Each row is a point on a landscape with many peaks, with its height.
From any point a climber steps to the highest of the 4 points nearest to it. It stops when none of these is higher. Distance is the straight distance between rows; heights are no part of it.
Nugas (h 599): [148 108  83 174 132 155 144  63 183 116 139 142 110 133 107 161 128 106
 156 145 100 215 142 107  76 141  95 106 104  76  75 144 122 141 128  81
 128  36 121 134 102 103]
Lusi (h 296): [172 146 115 112  99 121 143 121 148 123 139 169 124 139 126 106 127 144
 147 111 134 128 127 161 118 123 168 133 115 158 138  74 122 145 141 132
 137 154 174 115 134 160]
Tulil (h 366): [118 112 166 179 146 109 155 146 137 137 158 130 132 181 150 165 148 146
 162 112 161 157 173 123 171 138 105 123 108 113 126 105 123 112 113 111
 195 155 162  83  91 157]
gega (h 615): [135 109  78 174 139 133 156  65 196  95 146 141 110 144  94 168 112 106
 158 106  90 226 137 126  57 135  92 122  91  75  88 152 104 161 116  78
 134  37 121 164 101 106]
Boto (h 138): [110 143  95  88 100 144  69  82 112 182 109 129 140  67  95 133  99 150
  85 136  93  99  28 155  49 152 147 187 104 142 147 171 159 181 121 136
  82  56 101 141 215 180]
kisaf (h 414): [141 149 106  96 116 116  77  93 118 162 140 162 126  82  91 123 103 148
  88 113  87  99  78 148  66 131 148 199  87 151 153 157 111 197 122 145
  92  92  92 147 217 196]
rodu (h 346): [101 125 189 107 146 132 146 167  88 121 127  91 162 154 175 148 173 124
 157  97 178 136 151 101 178 121 129 105 151 113  98 160 166  76 102 152
 124 182  84 138  90  74]
zekug (h 435): [172 141 110 124 105 139 151 122 148 110 125 154 117 147 115 136 135 126
 129 118 116 127 146 134 104 119 126 111 112 134 128  77 133 147 136 135
 146 123 174 110 120 119]
tef (h 130): [117 124 136 114 129  94 148 150  98 125 143 140 119 126 124 114 148 135
 137 118 141 130 146 149 148 128 149 126 143 140 153 106 140 103 123 148
 140 190 155 104 132 125]
rom (h 382): [107 146 138 110 146  85 114 141 104 141 124 144 145 103 128  81  98 129
 105 122 159 111 111 147 147  92 150 126 151 173 168 120 122  83 187 149
 121 189 149 130 174 122]
gisog (h 338): [154 176 137 117 120 101  97 122 138 161 129 152 137  94 110  87  97 148
 102 124 127  69  91 139  81 112 156 160 117 169 161 113 128 106 171 126
 133 142 139 130 174 147]
fumo (h 364): [124 106 136 152  93 124 134 150 117 112 143 119 126 137 130 138 149 126
 145 146 137 132 162 125 126 143 123 112 162 133 125 121 154 115 125 162
 147 146 159 125 109  99]
Bafu (h 17): [124 115 159 139 158 120 166 138 131 100 131 141 132 152 145 116 137 151
 143 122 157 136 164 140 178 128 141 115 120 137 149 106 124 108  94 109
 164 189 171  85 134 160]
duvi (h 374): [164 129  83 129  94 150  94 130 133 113 123 135 104 121 125 131 123  94
 129 136  92 100 141 122 100 146 136 131 150 115 128 104 123 158 131 141
 110  90 138 140 120 102]
Kule (h 247): [120 115 199 195 201 106 173 157 155 142 147  97 151 184 156 172 153 160
 164 116 161 138 196 131 198  96  90 124 115 114 128 126  92  84 117  92
 203 179 118  89  75 148]
pulu (h 361): [100 174 161 105 137 107  88 150  85 161 109 140 173 100 116  76  72 116
  72 139 136  83  88 148 127 105 150 132 126 165 176 131  99  68 195 123
 122 168 141 136 193 151]
vis (h 497): [ 98 113 154 171 121 140 143 146 149 114 144 106 144 134 154 158 165 112
 141 129 149 167 165  99 121 156 118  99 164  95 111 139 160  96 109 125
 169 131 135 101  88 119]
somad (h 434): [169 141  83 102 136 109 135  91 133 119 124 180 122 134 132 119  97 144
  85  87 117 146 120 142  77 117 140 175  76 155 136  82 107 192 130 139
 133  87 117 145 165 160]
dofog (h 363): [107 126 159 148 138 134 142 161 126 108 149 107 132 146 154 147 162 135
 131 114 155 150 163 129 139 146 115  95 162 107 111 134 155  96  88 133
 173 159 136 104 106 105]
Pata (h 486): [157 114  87 122 111 158 101  86 127 111 141 138  89 107 108 136 119 109
 112 130  87 121 136 119 104 160 133 142 113 109 116 100 122 206 145 138
 108  62 126 146 130 116]
kek (h 351): [155 143 114 106  96 120  96 125 122 139 136 135 108 102  95 104 106 119
 119 145 114  67 102 139 111 121 147 164 131 175 153 116 133 147 151 134
 120 124 127 142 152 129]
gemo (h 494): [144 116 179 124 168  94 170 150 132 113 126 120 177 162 162 101 117 160
 154  68 171 121 153 147 224 111 150 121 104  94 180  81  91  79 125 121
 167 223 142  83 124 149]
taf (h 367): [126 163 127 107 132  99 105 132 113 158 122 154 156 102 108  91  86 119
  84 132 137  82  96 151 107 120 160 154 125 184 180 117 109  86 177 130
 117 164 131 143 177 145]
migen (h 68): [ 80 127 118 117 105 145  96 177  97 136  98 111 117  79 106 117 122  96
 106 202 106  66  99 100 125 136 136 117 172 129 121 184 142 113 130 146
  92 129 110 136 138 106]
vosu (h 336): [135 117 183 160 177  79 162 165 154 141 157 118 151 177 161 118 133 165
 158  79 169 158 168 146 211 100 132 139  83 103 156  85  81  93 108 103
 189 196 165  87 119 161]
Sesap (h 447): [116 109 156 188 150 144 165 142 176 155 146 136 142 167 134 163 165 128
 159 127 154 166 155 115 146 131  99 103 107 108  96 119 114 117 120 106
 179 146 142  78  84 163]
bove (h 612): [147 135  69 145 137 140 168  65 170  79 174 162 129 163  90 154  97 133
  64 125  91 227 120 145  76 136  82 138  78  94  91 106 108 218 130  93
 154  70 162 158 109 172]
zitiz (h 365): [185 151 121  93 111 115 123 101 136 145 143 145 137 113 125 115  92 137
 125 105 114 108 110 147 100 112 157 177 100 170 146 100 109 168 156 145
 120 109 130 141 159 143]
maben (h 454): [107  92  39 129 113 166 100 100 129 149 101 111  80  81 101 161 121 134
 123 165  66 121  88 106  85 200 178 123 142 102  95 165 146 178 128 124
  62  42  67 158 123 113]
Nini (h 286): [100 112  55 106 122 185  94 101 113 178  92 113 122  61  79 145  96 130
  99 173  82  95  48 156  65 175 154 161 122 128 136 156 146 155 114 144
  72  59  79 165 154 133]
vadir (h 603): [120 108 180  86 156  96 158 163  99 114 124 108 150 148 149 126 176 129
 157 111 172 125 148 122 183 113 128  96 142 125 143 145 150  72 103 168
 137 201 107 129 135  89]
zer (h 241): [123 125 205 140 179 113 179 160 119 122 112 108 169 176 180 143 170 140
 160  98 187 127 175 117 190 116 114 113 133  99 118 135 146  89 108 114
 161 176  97 104 103 133]
gine (h 532): [159 118 135 155 119 146 170 103 165 119 142 136 127 183 127 159 149 118
 161 137 153 178 136 132 123 132 107 102 104 112 103  95 119 134 126 113
 160 123 167  97  84 145]
geb (h 254): [118 136 110 108 120 108 104 150 107 130 133 129 116 102 109 111 119 113
 107 149 136  95 148 126 124 133 129 137 158 164 161 129 140  99 144 144
 133 159 140 145 129 109]
voza (h 348): [110 119 193 173 173 118 160 150 146 127 130 108 144 183 169 158 162 143
 147 114 161 159 167 129 175 119 108  96 131  98 123 139 135  95  97 120
 166 168 113  92 103 143]
badi (h 230): [ 90 122 170 144 143 142 126 148 101 126 143  86 154 151 167 145 170 117
 146 105 160 143 144  92 150 139 110  89 181 101  85 162 164  90 108 141
 137 149  95 126  91  87]
zov (h 617): [163 123  99 117 118 138  95  98 120 145 133 140 116 101 110 120 105 134
  90 125  94  92 100 143  94 139 136 186  95 151 124 118 112 195 132 144
  96  87  88 154 145 154]
bov (h 235): [119 119 181 122 162 106 163 165 108 107 134 128 131 148 153 112 155 137
 138  85 149 141 151 154 179 129 127 122 149 139 158 113 140  93 103 138
 154 190 124  94 140 130]
Gutul (h 604): [133  94  63 154 121 171 105  88 133 126 102 117  65  90 125 149 126 133
 133 143  76 135 147 107  94 167 147 115 126  82  82 146 128 214 135 120
  93  28 115 141 107 113]
kig (h 225): [127 163 117  95  91 124  82 105 110 196 118 113 164  67 102 120  97 165
  96 132  88  96  41 162  68 129 174 192  91 142 150 176 134 164 133 120
  71  80 120 125 237 193]
fufa (h 534): [134 141 120 128 107 112  79 147 127 141 122 139 110 102  98 113 106 122
 121 158 107  73 105 136 119 130 144 148 151 162 155 139 122 122 150 137
 117 130 128 142 140 121]
zabu (h 149): [120 132 134 143 113 119 139 158 130 129 144 134 145 151 146 131 179 135
 143 131 149 148 163 135 145 139 120  98 142 121 131 106 149 107 112 139
 171 167 164  96 127 135]
dise (h 194): [143 132 115 122 105 111 150 146 128 114 138 144 112 145 133 118 146 118
 139 130 129 136 148 130 118 132 140 120 139 152 139  88 139 123 117 150
 151 163 170 115 123 137]
gok (h 586): [156 121  96 186 126 141 153  94 191 130 136 127 114 142  99 180 154  94
 193 118 125 204 146 101  87 147  91 100 131  93  77 150 124 118 116  96
 143  51 114 107  89 131]
kuni (h 297): [164 141  98 118 101 128  90 139 129 133 122 130  97  97 105 117 111 117
 106 152  98  69 115 131 104 124 146 161 150 139 133 113 127 148 139 131
 113  89 127 149 146 122]
dalu (h 620): [124 112  70 138 108 165 108  74 124 113 129 156  92 116 101 138 114 135
  96 121  89 168 138 126  80 169 126 126 111  88  88 149 110 225 132 103
 106  28 121 148  98 127]
Zife (h 444): [171 150 123 141 134 142 164 116 172 121 158 173 133 181 131 137 125 121
 151 126 133 170 136 154 146 108 103 121  62 122 115  66 102 147 109  93
 156 126 165  95 107 168]
rizik (h 380): [ 82 126 195  91 129 152 118 155  92 162 119  65 154 121 176 119 178 108
 195 139 170  58 121  72 150  51 118 104 177 132 134 194 157  66 101 173
  90 196  96 163  92  22]
rotu (h 537): [149  99  68 135 126 157  97  95 126 124 131 151 102  83 106 123 112 137
  90 133  58 139  91 120  95 192 151 160 122 119 108 146 131 225 129 118
  81  45  91 146 129 143]
vuz (h 331): [ 89 115 140 145 106 130 110 152 108 106 152 114 117 125 134 126 133 132
 132 142 137 127 157 101 125 141 115 109 162 125 125 142 157 101 114 159
 152 152 128 124  89  92]
tefon (h 581): [ 79 120 133 156  93 140 108 143 123 111 135 109 118 114 139 135 132 121
 132 146 130 141 159  76 125 152 115 114 186  99  99 154 160 122 121 150
 125 134 122 148  88  84]
nos (h 429): [ 79 121 174  74 133 110 102 164  86 129  97 107 130 122 141 114 152 124
 154 135 162  95 148 117 175  89 105  99 170 147 145 187 125  74 116 179
  93 179 107 146 140  67]
gulem (h 634): [136 115  56 150 131 152 135  73 150  86 142 160 113 142 104 137 105 139
  82 113  80 206 127 122  66 158  92 131  98  98  98 134 101 221 129  90
 127  48 147 153 105 134]
tobu (h 188): [136 130 171 156 170 117 170 141 145 133 128 136 140 167 145 130 134 161
 156 100 141 146 169 143 188 125 123 130 101 132 152 102  93 116 112 107
 188 201 172  84 114 184]
Zopa (h 553): [169 146  84 111 137 138 165  78 165  85 133 150 133 165 114 142 117 128
 116 104 130 194 115 169 108 100 113 138  58 121 107  67 102 197 117  96
 136  96 149 139 121 184]
gepi (h 630): [123 115 124 162 111 143 128 124 128 113 154 128 133 127 129 149 161 121
 141 149 124 138 157 102 114 154 119 100 175 112 101 126 137 114 136 145
 171 126 148 114 105 104]
zega (h 507): [147 144  71 105 124 117 144  98 113  94 137 166 121 135 124 149  83 157
  68  90  98 183 118 162  63 143 102 185  73 149 114  97 101 240 124  97
 165  89 138 152 149 199]
kamis (h 631): [175 118  80 136 137 135 156  76 183  98 137 148 122 167 109 153 129 100
 132 126 107 206 135 141  88 130  91 115  96  95  97 103 102 154 120 110
 125  71 159 131 115 125]
zin (h 533): [130 106  60 153 105 153  95 103 125 129 120  95  78  88 110 138 118 109
 144 155  86 103 133  83 124 173 149 107 153  94  83 151 129 156 143 140
  75  60  94 136 139  96]
ket (h 510): [120 130 112 182  94 146 118 137 153 123 134 103 114 121 140 138 153 120
 154 122 111 150 149  62 107 162 113 107 174  90  73 135 150 100 129 123
 155  76 138 113  82  93]
lof (h 396): [ 91 130 191  51 143 107 124 144  89 154 117 109 171 145 144  88 153 132
 151 122 191  86  98 127 187  73 142 106 167 146 172 175 120  40 160 167
  79 207 115 142 141  60]
litef (h 600): [148 118  85 172 114 144 137  62 172 117 140 136  97 126 105 151 127 137
 156 126  88 208 158 122  67 146 104 110 106  74  76 160 116 168 115  93
 113  23 129 147 103  92]
zesot (h 421): [161 163 115 154 135 120 176 120 162 112 140 175 148 186 134 119 113 143
 161 115 131 163 138 130 165 106 120 129  50 136 145  55  88 153 112  94
 173 165 193  77 116 204]
Kos (h 656): [149 106  67 126 132 152 146  56 168  91 144 152 130 166 103 146 102 125
 115 123  97 210 145 136  71 138 106 127  85  87 110 109 114 184 121  93
 137  57 147 160 126 126]
Duri (h 436): [ 85 128 144  81 132  92 111 161  77 130 107 123 129 121 143  89 144 115
 117 147 153 101 126 136 164  86 121 115 165 150 163 153 126  71 132 162
 105 191 130 134 160  94]
zizor (h 180): [109 120 195 186 169 131 163 157 134 122 134  77 155 167 172 178 168 135
 137  92 153 171 138 104 152 124 105  85 166  90  91 167 172  76 106 102
 153 137  95 119  80 109]
mem (h 141): [104 112 189 144 149 117 143 144 119 109 132 106 133 150 149 133 175 140
 149 112 163 156 162 140 168 132 132 102 145 122 138 135 154  88 108 125
 159 173 123 108 121 111]
pob (h 302): [148 108  90 127 114 161  94 112 123 124 108 125  93  78 114 126 112 107
 111 164  93  74 121 118 117 164 152 147 145 129 106 133 137 171 125 127
 105  77  96 154 132 109]
zif (h 558): [157 129  69 124 121 145 127  74 128 102 148 155 117 137 117 138  86 139
  54  93  93 172 124 153  65 138 117 173  84 128 111 104 104 224 118 106
 141  37 130 155 130 152]
vugi (h 555): [154 112  73 111 117 152 101  90 113 115 133 148  97 105 106 117  90 122
  78 111  93 133 114 145  83 167 133 170  93 132 117 126 116 244 114 120
 109  53 101 173 136 160]
rif (h 48): [136 133 108 112 102 149  91 157 129 147 100 105 113  84 104 112 106 103
 104 194  97  44  84 149 105 139 138 142 148 152 134 137 148 126 132 134
 109 105 112 135 142 136]
veg (h 228): [ 91 133 202 123 144 155 160 174  93 136 119  84 174 158 186 152 188 115
 179  98 196 118 142  83 180  82 132  97 160 131 110 162 171  59 104 147
 100 196  79 129  83  51]
sivev (h 41): [151 145 111  93 105 145  76 100 121 192 115 112 121  76 105 118 106 147
  90 150  94  90  47 156  73 149 153 186 100 140 146 156 145 173 112 128
  77  72  96 138 199 183]
Mabo (h 146): [137 130 131 135 141 109 175 131 136 118 123 156 132 149 133 109 123 138
 146  92 140 134 145 145 164 123 152 110 103 149 151  86 121 118 130 120
 173 202 182  92 148 161]
kosi (h 43): [ 72 124 120 125  96 143  99 162  91 119 126  96 118  76 126 124 144 106
 138 178 114  89 125  84 132 141 123 113 196 118 113 182 139 115 107 141
 101 148 105 140 108  97]
Lir (h 413): [161 126 100 116 117 147  91 106 124 153 103 122 111  94 104 131 117 125
  92 160  83  77  80 146 101 144 156 167 109 152 123 121 133 160 128 129
 100  95  92 141 149 159]
rufa (h 462): [104 128 163  57 146  82 137 163  88 120 124 111 147 147 160  97 153 133
 141 114 171 119 138 134 180 102 124 108 166 146 167 154 138  65 118 171
 104 200 108 139 146  85]
Nak (h 187): [ 70 107 140 112 126 109 111 161  89 118 119 115 125 113 139 117 148 112
 136 133 152 108 165 103 142 137 112 109 181 134 118 170 151  91 105 169
 118 164 104 151 106  77]
lel (h 560): [171 122  85 117 118 157 131 104 131 108 140 144 118 140 108 141 118 129
 107 127 111 132 137 135  79 123 122 152 117 131 121  90 121 175 142 128
 135  89 147 136 145 105]
gaz (h 240): [108 120 216 173 174 142 182 181 129 140  94  80 161 185 185 164 172 118
 158  98 205 116 144 106 190  87 117  81 145 117  97 159 151  56 121 109
 138 150  80 118  71  93]
talo (h 407): [ 53 106 180  80 129 121 103 172  86 166  91  83 133 128 137 103 158 122
 150 174 164  61 121 106 169  90 106 112 179 129 141 201 115  75 120 163
  69 179 111 156 118  67]
falu (h 578): [148 109 107 153  92 159 110  85 152 109 125 119 107 118 113 148 126 120
 152 137  94 148 159  95  86 154 114 113 121  87  94 146 115 168 129 103
 106  39 134 133 107  75]
gik (h 369): [110 147 141 116  93 105  92 158  99 155 100 130 122  86 105 100  89 121
 102 178 105  66  88 144 138 121 145 144 136 173 147 173 134  91 161 131
 113 151 141 131 156 137]
gupu (h 394): [105 134 185  58 170  93 129 154  92 144 123 111 162 137 153  73 133 115
 116 126 193  93  88 136 197  70 123  99 164 169 173 141 114  51 163 167
  91 201 130 119 168  94]
Sogup (h 484): [171 123  92 105 112 127 111 104 128 139 129 136  98 101 116 136 116 127
 115 129 100  84 109 141  99 137 145 167 121 154 132  95 133 164 140 141
 113  92 125 145 148 131]
Pifuf (h 273): [118 122 199 191 199 125 171 144 176 147 153  93 140 160 161 170 167 117
 165 115 172 162 172 113 189 123  75 111 139 102 102 144 139  95 126  85
 197 157 106 109  61 156]
risak (h 360): [176 134 108 117 123 129 154 122 150 118 141 162 126 159 125 119 135 136
 135 114 119 133 132 141 114 114 139 130 102 153 136  64 118 155 138 137
 135 130 158 119 141 135]
belis (h 589): [114  88  76 181  96 163 121  61 159 100 131 144  92  96 102 157 109 124
 153 133  68 177 156 114  86 147 108 112 113  75  70 178 119 178 117  89
 103   5 113 138  99 103]
mif (h 319): [149 142 129 117 109 112 135 151 127 126 125 148 113 118 124 104 132 142
 125 123 108 105 140 138 117 109 146 140 138 163 160 105 136 112 142 142
 148 167 163 129 130 115]
bug (h 218): [145 158 128  98 105 111  84 125 118 170 104 123 148  87 106 125 106 151
 106 161 115  67  58 146  88 132 158 182 112 160 151 147 143 133 138 114
  80 100 106 137 195 170]
Mel (h 569): [153 120 124 164 127 147 148 111 181 136 147 143 133 156 124 167 155  97
 164 130 136 184 147 109 100 140 104  93 118  89  80 112 136 116 120 109
 155  96 142  90 106 136]
lunos (h 349): [139 160 135 120 110 114  88 146 118 153 120 150 131  82 101  89  88 140
  95 146 121  81  87 146 117 122 165 158 123 182 166 135 125  85 177 135
 113 141 134 134 163 137]
duru (h 613): [169 128  81 165 131 157 164  81 193 102 139 147 119 174 111 153 114  92
 155 143 120 202 150 138  98 129  86 104  78  94 102 108 106 156 125  97
 149  73 141 121 117 137]
fota (h 279): [166 143 124 120 100 119 122 122 131 144 124 162 120 113 113 106 118 138
 134 112 118 105 118 126 113 103 152 150 123 168 140  74 130 149 150 135
 136 132 141 139 136 129]
Gotev (h 621): [136 125 186  87 165  77 157 176 114 113 130 118 179 140 161  83 140 135
 143  75 185 120 126 147 236  92 156 118 119 132 178 108 124  76 137 153
 122 222 141  88 148 137]
Mer (h 325): [139 112 216 139 161  94 159 161 121 124 118 113 171 169 186 129 139 149
 175  87 190 121 165 107 223  85 121 102 120 109 143 111 116  80 109  97
 164 208 123 103 105 141]
Lutop (h 285): [140 173 144 106  81 122  90 133 118 178 121 138 147  78  97  92  77 142
  97 159  97  56  63 136  87 128 147 169 114 136 157 153 136 107 155 114
  79 116 124 135 190 163]
zirup (h 635): [130 113  58 156 141 138 142  55 170  81 149 169 126 148  83 152  97 117
  98 120  91 219 132 142  63 146  83 113  83  90  80 141 115 190 114  67
 143  43 144 161 112 147]
zudi (h 574): [127 148  48 120 138 132 162  67 156  71 138 165 115 162 105 140  88 150
  52 114  89 224 108 147  58 138  81 154  69 123  92  81  95 224 125  77
 177  72 138 147 127 196]
silu (h 624): [147 115  80 129 126 145 122  83 155  89 129 146 100 147 117 147 115 121
 103 111 107 161 143 144  83 145 104 128  97 118 100  94 109 185 131 120
 121  56 139 150 117 120]
murin (h 385): [107 122 149  96 138  87 135 154  87 124 121 133 122 120 129 107 133 122
 119 120 149 130 139 133 169 107 126 114 159 153 172 141 130  75 132 158
 115 184 122 134 143 105]
bisip (h 356): [137 126 123 148 119 138 158 137 135 113 128 144 119 162 134 139 157 143
 143 133 135 159 138 135 141 137 125 116 112 119 128  92 136 123 105 138
 171 152 179  88 122 143]
led (h 347): [ 46 122 166 106 121 144 111 161  83 137 108  85 125 100 157 124 159 111
 144 152 138  91 152  82 168 112 108 116 162 127 114 198 141 103  98 173
  88 169  92 161 100  62]
nidar (h 186): [111 113  75 106 118 167  82 117 120 163  90  98 107  86 108 147 102 120
 110 194  75  61  63 132  88 163 151 152 139 132 125 146 149 159 128 127
  68  78  73 164 156 140]
zudun (h 337): [119 159 138 114  98 131  84 149 108 158  99 130 130  87 104  99  94 128
 113 158  91  69  66 137 118 134 154 157 130 146 157 151 131 116 155 118
  90 132 126 144 159 132]
tatad (h 437): [125 123  68 108 119 184  76 101 116 176 127 135 110  71  97 130 114 136
  80 147  75 112  58 154  80 164 146 176  89 122 143 157 132 203 108 129
  83  54  78 147 162 169]
laz (h 340): [142 128 168 139 160  99 161 155 118 110 136 125 149 140 170  88 117 142
 137  86 159 139 159 152 213 111 164 124 100 136 172  72 105 105 134 136
 158 207 171  86 149 166]
situv (h 403): [170 145 102  95 117 126 169 115 173 107 131 173 136 171 124 114 119 156
 140 101 135 136 116 157 120 104 142 137  69 150 146  46 111 157 125 118
 145 122 160 114 129 178]
Kela (h 166): [118 134 123 130  97 129 104 142 104 119 131 118  96  94 125 132 119 104
 117 173 117  78 125 115 124 144 134 130 168 130 128 145 143 130 141 144
 112 122 120 128 126 112]
meb (h 563): [106 132 100 156  97 142  95 138 122 106 122 109 100  86 124 139 119 112
 157 157 109  94 143  65 121 158 124 103 183  94  93 136 151 128 126 151
 102 102 122 133  96 116]
Nuzib (h 466): [137 110  65 111 122 167  88  98 126 139 108 111 100  83 103 142 120 120
 120 163  76  99  94 138 102 182 161 156 120 119 119 141 145 204 130 125
  90  52  73 150 134 135]
Peti (h 498): [141 116  86 156  99 139 100 107 135 115 129 101  93 102 119 151 128 116
 150 153 101 112 142  84 113 174 134 102 162  89  86 146 142 148 128 134
  92  78 115 132 115 108]
ruved (h 404): [ 92 116 195  67 139 126 129 153  89 154 131  97 159 134 164 114 162 116
 167 128 177  90 120 106 166  70 118  98 169 144 152 180 140  54 135 186
  85 206 103 153 118  51]
Poben (h 274): [105 123 107 137 103 155  80 139 114 126 112 106  99  84 114 139 110 101
 139 186 105  69 101  82 117 149 136 117 183 107 116 148 147 130 123 150
  85 100 106 140 111 121]
lebo (h 237): [103 130 188 140 152 143 164 170 104 101 118  84 169 170 185 151 176 121
 156 106 182 159 164 126 164 124 117 103 152 112 101 149 170  68  93 132
 139 174 106 124  92  94]
Lipo (h 408): [ 80 145 171  93 145 118  87 166  67 161  84 125 135 115 133  59 106 123
  96 150 151  80  94 147 153 113 132 118 149 172 179 156 108  66 162 130
  82 165 133 123 179 111]
Dolap (h 592): [149 141  88 117 121 145 152  80 149  83 135 156 117 158 120 153 106 131
  84 100 110 183 139 159  93 131 109 131  79 114 117  74 104 207 118  99
 132  65 143 150 117 140]
vov (h 485): [147 131 145 179 143 123 169 131 173 127 139 140 146 176 141 141 151 121
 166 142 133 173 148 122 143 126  99 110  95 115 120  92 108 125 117  95
 181 137 175  82  91 167]
kor (h 527): [149 161 126 117 111 107 145 137 122 128 137 149 107 109 122  97 106 129
 114 109 134 109 121 150 125 115 159 154 132 177 171  87 124 103 173 148
 144 178 152 128 154 135]
tilo (h 234): [121 127 195 150 196  86 158 173 162 137 144 112 174 192 165 167 148 163
 167  97 182 125 179 124 227  55 106 133 123  85 150  99  96  56 123  93
 196 192 128 104  74 135]
Vil (h 90): [103 126 156 128 116 114 130 150  99 102 147 108 122 128 153 119 150 144
 129 130 137 131 157 117 145 127 141 108 163 132 136 135 151  93 117 157
 140 170 131 124 128 101]
posuz (h 469): [132 135 131 181 109 141 156 136 157 127 139 128 136 147 132 148 164 122
 149 128 150 167 140 112 128 145 108  98 129 117 116 108 132 112 123 133
 168 130 147 101  86 145]
Ladu (h 416): [ 70 136 146  88 109 104  89 168  80 155  84 130 116  94 114  93 112 116
 116 168 131  86 110 131 134 114 115 127 161 157 158 179 114  80 140 140
  88 157 133 142 148 103]
Gurim (h 455): [133 116 165 115 152  96 153 157  99 119 121 126 138 124 153  97 140 146
 147  93 174 143 143 139 196 122 150 122 132 148 159 128 136  95 108 138
 151 210 140 114 155 127]
ziga (h 442): [103 122 177 183 154 126 137 139 148 124 150 110 131 166 152 148 156 137
 156 121 163 181 163 107 149 147  96  96 143 101 104 135 144  92 119 118
 189 145 144  92  93 142]
depag (h 261): [115 129 214 184 201 125 173 168 183 133 117  74 176 179 180 184 155 130
 157 104 198 135 170 105 206  73  97  90 157 107  91 146 135  68 125  89
 163 148  90 111  50 119]
dase (h 359): [117 139 169  93 152  84 151 147 118 124 145 134 145 129 119  97 121 124
 116 100 156 121 136 149 165 103 152 110 129 163 174 116 122  79 157 157
 140 222 160 123 164 142]
rozim (h 299): [165 136 106 106 114 124 145 118 141 133 147 164 127 116 122 101  97 127
 120 110 124 113 113 143 116 108 171 156 107 172 141  63 113 147 173 137
 125 129 157 131 154 144]
Rada (h 395): [104 149 135 112 123 107 103 158  91 137 117 138 118 105 110  84 107 116
  88 153 126 105 104 138 149 111 137 138 146 179 170 143 123  81 150 139
 112 174 139 141 165 128]
Kabi (h 538): [150 140  88 109 112 132  70 101 123 167 124 139 122  96 109 133 100 133
  92 120  83  97  85 151  83 150 145 191  97 145 124 135 117 206 117 121
 102  62  89 150 160 169]
Buze (h 392): [107 124 151  82 159  74 150 151  92 138 122 121 144 127 138  71 126 120
 106 118 161 128 106 144 180 102 134 117 152 164 165 122 112  51 167 154
 107 212 135 114 171 114]

For each start below, name the point where the climber stops.
Kule => Kos
pob => Kos
gaz => gepi
Zife => Kos
kosi => gepi
migen => gepi
zer => gepi
rizik => vadir
falu => Kos

Call two points neighbours if one is among the 4 nearest of the other. Go from one point of each pair to the other, from neighbour to neighbour, staying as high as possible. Name the lowest point that can't be avoided.
gepi, fufa => kek
vadir, fufa => gik
zov, Kos => vugi
